A landscape with many valleys, sampled at points; each row gives a point and its height.
A ball rolls from a point to the lowest of its 2 nearest points, and stops where none of them is lower. Distance is the straight distance between rows; heights are no part of it.
z49: [128 120 167 153 110 139 103 153 165  95 122 158 167 148 133 129 151 173
 149 174 113 105 141]  (h 0.95)
z954: [134 120 146  83 152 133 193 105 146 138 114 173 151 151  68 110 108  38
  93  76 157  97 114]  (h 2.25)
z939: [122 106 171 122  99 126 139 182 111 153  38 183 110 151 132 116  93 151
 103 146 108 116  81]  (h 2.83)
z975: [132 127  59 138 109 165  99 113 142 161 188 125 168  88 110 162 163 178
 171 148 129 121 136]  (h 2.68)
z117: [ 82 128 163 161 132 161 164 149 117 182 121  92  84 117 158 151 127  83
 164 133 122 112  71]  (h 6.63)
z348: [124 140 167  97 151 131 203 123 152 139 175 111 114 110 110 125 129  64
 105 114 137 123 160]  (h 5.06)
z304: [135 133 173 196 133 135 130 128 171  93 117 122 179 128 159 136 161 122
 141 161 136 136 142]  (h 2.51)
z823: [127 128  92 203  89 181 138  96 138 134 156 132 186  87 132 161 156 135
 176 150 109 121 137]  (h 3.35)
z272: [130 128 189 112 115  77  89 136 119 140  74 159  71  83 124  95  82 201
 165 131 102 141  83]  (h 5.54)
z408: [135 149 150 132 126  83  62 127 130 103  85 134 102 101 135 144 112 196
 191 137 111 134 115]  (h 5.33)
z5: [128 152  83 170 176 177 136  95 194 140 176 103 185  87 131 159 184 120
 158 118 170 114 120]  (h 5.19)
z351: [109 153 117 166 169 130 148 113 120 171 133 150 120 160 117 107 119  14
  76  78 141 110 120]  (h 3.00)
z854: [148 129 171  84  91 144 205 114 126 117  93 148  74  97 108 134 109 131
 103  88 126 122 109]  (h 3.97)
z161: [105 123  43  98 152 140  89 111 133  79 164 100 172 152 129 136 123 130
 156 140 156 127 139]  (h 1.15)
z6: [163 150 139 135 125 120  81 134 166 109 143 111  89 127 125 189 128 141
 170 110 177 145 141]  (h 5.94)
z199: [131 172 120 140 157 160 116 100 181  73 131 126 107 150 158 162 127 119
 155  95 164 124 143]  (h 5.71)
z956: [105 127 105 158 123 164  86 109 128  70 132 106 136 114 197 133 131 166
 214 131 136 121 178]  (h 5.73)
z362: [116 134 174 129  92 139 198  85 149  75 120 122 106 126 139 110 111 102
 104  92 148 151 118]  (h 4.33)
z640: [120 179 130 139 173 168 124 129 186 135 146 148  93 165 143 158 162  96
 148  97 142 104 122]  (h 5.52)
z671: [132 114 120 175 140 175 123 138 139 158 159 145 155 152 147 148 179  88
 101 132 110 112 149]  (h 5.57)
z364: [ 99 120 131  91  84 138 167 170  77 154  59 153  92 138 154 105  53 120
 103 121  93 144  80]  (h 3.23)
z545: [ 93 137 140  97  79 124 121 118 135  98 119 108 148 146 174 106 100 203
 160 143 103 161 104]  (h 4.55)
z261: [133 121 105 136 182 123  85  93 133  53 136 147 166 144  98 118 134  80
  91 138 164 113 143]  (h 2.52)
z601: [172 129 146  85  88  61 119 135 121  87  66 148 105 135 118 135 113 174
 111 119  99 170 111]  (h 3.31)
z891: [115 125 113 150 104 170  97 120  79 127  95 125 121  92 163 188 150 148
 180 137  61 135 121]  (h 3.76)
z776: [120 143 195  88 134  51 149 160 132 110  76 135  79  90 125  89  83 185
 141 139  75 139 110]  (h 5.67)
z797: [123 144 156 122 159  77 149 142 104 142  64  89 145 130 133 140 145 153
 107 164  78 154  98]  (h 5.92)
z927: [118 128 121 140 136 111  66 126 105 171 109 165 129 142 117  88 110 192
 132 142 110 111 115]  (h 3.10)
z967: [100 137 150 189  94 131 151 113 146 124 129  86 175 137 154 130 117 131
 146 149 139 151 102]  (h 3.53)
z593: [111 126  68 118 157 158  88 136 136 134 203 116 161 117  99 137 135 142
 154 165 145 104 140]  (h 2.13)
z894: [157  79 177 105  80 113 159 169 135 125 125 169 153 146  82 122  93 108
  97 161 134 120 135]  (h 2.95)
z283: [129 146  97 143  93 109 173 113 106 172 121 109 156 152 101 148 113 100
  74 120 133 175  87]  (h 3.92)
z911: [150 153 142  92 149  82 165 117 124 147 135 140 102 103  96  87 114 186
  95 118 125 109 148]  (h 3.71)
z402: [177 118 146 136 105  81  78 169 136 122  64 167 123 150 123 155 144 173
 110 145  92 144 124]  (h 2.82)
z172: [ 90 111  47 114 108 111 113 118  57 174 174 102 141 127 141 102 128 119
 121 133  85 126 133]  (h 6.23)
z240: [154 137 163  99 124 124 172 186 121 167  87 151  76 135 139 101  61 124
  85 109 143 117 156]  (h 5.91)
z128: [120 141  97 111  80 148 177 147 119 107 176  99 141 143 161 155 131 104
 106 138  71 162 150]  (h 6.00)
z35: [127  68 186 146 109 169 161 140 151 164 142  96 110 141 153 112 170  57
 158  97 161 129 104]  (h 3.74)
z783: [123 103 149  81 132 109 136 176 109 144  86  93  91 180 124 116  93  93
 126 117 170 142  86]  (h 4.08)
z155: [134 176 111 113 124 110  86 106 149  90  95 112 152 115 176 154 105 199
 195 135 101 169 121]  (h 4.99)
z301: [179 123 111  93 134  96  67 123 131 103 154 117 101  96 105 178 149 162
 163 129 146 143 144]  (h 6.08)
z303: [ 82 120  72 115 110 136 162 131 101 146 206  83 172 122 133 119 138 119
 118 149  95 133 135]  (h 6.13)
z305: [155 128 130 119  85 154 160 154 114 139 120 182  80 159 150 107  86 119
  71 105 120 125 175]  (h 5.82)
z416: [120 154 152  82 188 127 165 149 129 128 143 121  82 130 107 141 128 102
 121 137 102 110 148]  (h 5.20)
z664: [102 127  65 126 132 163 150  89  99 150 188 130 109 131 116 121 154  80
 132  82 138  74 105]  (h 3.28)
z921: [118 116 168 153  95 110 154 130 145 127 100 110 153 151 151  79 108 180
 125 151 145 153 109]  (h 4.12)
z941: [156 120 148 152 176  85 118 119 189 124 125  86 167 111  92 122 182 151
 145 133 186 115 108]  (h 4.32)
z24: [157  86 170 125  99 139 176 181 142 175 147 135 143 147  86 141 119  65
  99 136 152 134 141]  (h 3.29)
z411: [ 92 135 105 145  72 170 132 157  93 149 151 126  61 123 175 136  82 111
 148 113 106 126 110]  (h 6.42)
z13: [ 71  94 157 102 124 157 152 156  91  97  91 110 127 144 156 133 132  95
 150 152  72 117  97]  (h 2.73)
z535: [149 153 111 202 142 132  95 118 132 163 103 168 177 115 124 154 146 168
 124 159 106 128 140]  (h 3.58)
z398: [140 101 120  91 113 175 176  85 125 121 171 152 134 126  91 131 174  76
 111  81 128  95 115]  (h 2.86)
z675: [118 122 111 112 142 113  57 145 125  93 149 150 110 160 114  93  79 140
 132 153 169 126 140]  (h 3.38)
z247: [165 120 140 145 126 134 141 133 170 152 169 142 142 143  85 158 131  53
  90 128 179 155 127]  (h 3.59)
z374: [106  69 193 126 104 154 179 169 132 138 104 100  96 136 162  91  97  28
 128 102 148 146 126]  (h 4.09)
z558: [115 104 161  80 159 113 157 147 117  92  47 127 117 173 131  94 116  72
 114 111 145 115  93]  (h 4.35)
z282: [112 134  91 108 136 130 175 122 105 167 110 145 133 169  89 107  88  10
  84  79 144 109  98]  (h 2.69)
z239: [170 107 125 103 160  56  95 125 133 112 170 102 112  77  69 117 140 162
 118 133 179 136 149]  (h 6.19)
z51: [132  92 116 105  88 141  36 112  90 119 144 134 115 116 160 120 118 173
 175 133 108 142 150]  (h 6.20)
z791: [117 177 139 138 161 143 157 117 175 143 181 104 143  97 139 137 144 178
 143 143 124 119 150]  (h 4.25)
z406: [104 167 103 108 167 108 150 106 144 161 167 102 148  94 118  96 138 195
 106 138 122 132 138]  (h 3.99)
z935: [131 160  65 134 120 157 136  99 112 168 183 103  98 120 142 144 158 134
 124  76 124 108 132]  (h 3.56)
z914: [145  91 177 133 101 109 106 137 132  78 134 174 145 124  71 120 126 135
 141 180 142 106 129]  (h 2.29)
z552: [190 157 115 162 125 109 133  82 143 113 112 138 131 118 124 161 164 165
  94  97 128 144 142]  (h 2.30)
z947: [138 131  91 164 170 175 125 103 169 164 184 130 159 124 133 143 215  83
 115  97 134 100 137]  (h 5.42)
z782: [150 151  98 101  94 143 168 122 138 167 181 119  94 140 133 126 136 163
  92  87 135 136 140]  (h 3.77)
z949: [141 144 107 174 156 103  66 102 140 169 108 159 165  94 116 118 137 221
 142 149 134 112 124]  (h 3.51)
z915: [133 161  84 141 127 119 126 122 117 149 146 154 177 135  70 165  98 112
  68 154 134 157 109]  (h 4.21)
z965: [ 91 101 148 103 106 164 113 165  77 104  94 118  80  98 179 158 133 131
 171 140  78 131  98]  (h 3.30)
z821: [146 132 179 157 158 101 137 188 132 165  88 143  66 135 138  96 115 138
  92 130 141 108 158]  (h 5.99)
z983: [121 134 173 103 137  62 163 174  96 133  60 112 120 121 142  92  95 147
 102 157  84 139 131]  (h 5.79)
z798: [118 141  95 125 155 107  83 133 148 102 115  87 159 137 196 131 132 185
 172 149 125 153 162]  (h 5.34)
z449: [ 88 110 122 182 174 127  86 132 109 118 147  97 174  91 141 111 148 114
 144 183 143 110 176]  (h 6.62)
z366: [142  73 148 127 104 157 146  89 132 134 161 101 143 115 115 122 200  65
 132  86 157 125 123]  (h 3.32)
z610: [161 162 110 186 160 115 100  90 129 130 104 135 150  83  85 186 141 135
 120 138 136 144 125]  (h 3.01)
z506: [134  91 139  92 101 124  98 166 120 120 147 120  95 174 109 122  86 109
 143 144 189 139 126]  (h 3.78)
z773: [113 104 129  83 108 145 188 156 137 159 119 110 136 200 135 127 131  72
 114 114 146 122  74]  (h 4.34)
z491: [105 105 111 117  43 159  84 145  82 154 145 129  84 127 173 115  87 165
 154 125  85 164 113]  (h 6.32)
z140: [135 118 156 150 111 133 106 173 126 115  75 163 127 174 150 153 131 138
 135 163 102 123 108]  (h 2.18)
z363: [134 129 125 119 140 138 139 104 121  83 121 181 140 162  88 113 104  67
  76 117 139 111 135]  (h 1.49)
z62: [145 139 158 110 141  93 171 110 145  79 117 137 129 123 131  82 140 156
  85 120 111 133 174]  (h 3.37)
z90: [142 149 140  60 122 101 165 132 108  85  65 148  74 128 100 145  79 143
 107  97 119 132 100]  (h 3.69)
z269: [ 80 124 125 137 126 127 127 111  71 124 120 123 137 128 108 132 100 106
 149 154  99 122 110]  (h 1.79)
z404: [100 155 163 151 126 162 195 112 198 134 189 138 145 128 113 132 130  83
 133 128 133 117 115]  (h 4.83)
z385: [101 132 104 140 132 116  61  94  70 168 118 146 127  94  91 128  91 150
 159 147 107 125 101]  (h 2.63)
z333: [ 72 138 113 150 115 137 141  98 106 104 145  84 137 134 145 114  96 101
 162 125 137 142 108]  (h 2.70)
z484: [114 124  65 142 133 120 109  91  66 145 121  99 156 124 162  96 145 145
 105 110 101 143 142]  (h 6.34)
z707: [172 110 128 121 165  64  92 152 149 104 158 148 146 112  70 102 143 156
  80 163 144 115 173]  (h 6.28)
z705: [134 102 165 106  81 147 163 125  87 145 104 149  74  82 135 118 134 162
 128 100 100 123 106]  (h 4.18)
z521: [112 137 143 120  89 166 212 133 179 137 159 151 161 179 131 135 136  95
 115 119 117 124  97]  (h 4.59)
z934: [ 99 111 119 158 158 118 116 100  92 155 124  80 155  97 156 104 181 138
 133 140 123 129 145]  (h 6.46)
z767: [145 117 144  64 118  80 136 162 137  75 109 118 144 178 125 137 105 142
 112 150 113 162 133]  (h 3.73)
z138: [145 142  80 125 147 119  26  91 105 100  91 150 158  68 145 133 114 175
 205 153  98 125 169]  (h 6.25)
z676: [120 102 125 127 141 142  61 100 102  75 120 133 125  78 148 114 146 177
 209 134 126 107 175]  (h 6.01)
z858: [146 108 108 139 170 109  92 124 127 144 152 147 141 116 100  72 149 159
  81 140 165  89 176]  (h 6.37)
z26: [120 107 112  88  60 112 171 127  69 156  99 120 119 139 115 137  80 116
 110 124 108 171  78]  (h 3.57)
z39: [173 111 154 138 169  94 121 121 190 132 146 117 160 121  76 141 159  85
  98 115 199 137 117]  (h 3.93)
z731: [140 180  97 154 204  94  64 121 171 132 113 126 139  96 132 118 133 210
 171 133 159 112 148]  (h 3.94)
z765: [177 136 152 125 112 126 152 124 173  78 131 136 120 130 145 143 174 154
  89 108 120 152 176]  (h 2.91)
z810: [128 163  79 160 116 149  72 126  99 134 125 120 135 115 187 176 124 154
 166 139  59 166 171]  (h 4.14)
z685: [129 122  97 141  87 144 155 140 121 122 164 116 132 180 160 124 128  47
  84  97 117 148 142]  (h 5.85)
z422: [144 142 115 160 192 125 126 113 213 108 140 109 206  83 107 143 173 172
 162 153 175 111 123]  (h 4.77)
z321: [114 149  88 154 169 128  49 127 129  68 121 144 158 150 126 136 110 123
 137 157 148 130 156]  (h 2.60)
z469: [108 149 133  97 205 140 130 118 146 117 143 126 123 131 100 146 173 104
 154 125 130  86 125]  (h 5.35)
z512: [108 106 110 138 148 129  97  89  85 126 151 129 117 108 114  52 118 130
 102 112 177 104 151]  (h 6.47)
z95: [ 89 162 134 152 115 175 149 126 123 144 154 119  47 135 140 140 100  61
 145  90 140 112  89]  (h 6.52)
z215: [152 113 122 126 107 166 149 162 110 150 122 161 100 176 151 152 143  73
  83 120  94 111 153]  (h 5.72)
z19: [153 108 158  96  95 128 164 132 116 163 142  93  96 106 142 137 165 163
 115 108 113 141 134]  (h 3.98)
z85: [164 118 147 143 174 108  90 147 138 146  97 129  93 163 115 129 147 115
 109 121 172 106 132]  (h 6.10)

Where does a ball stop that starts at each point below?
z95 -> z155
z239 -> z363
z558 -> z363
z348 -> z363
z422 -> z49
z705 -> z49

Call two points neighbours if one is among the 2 nearest of the other. Go from one point of each pair to the other, from neighbour to neighbour, staying as low as possible. Name the highest point that can't be avoided.
z363, z161 -> z321
z49, z269 -> z967
z269, z552 -> z535
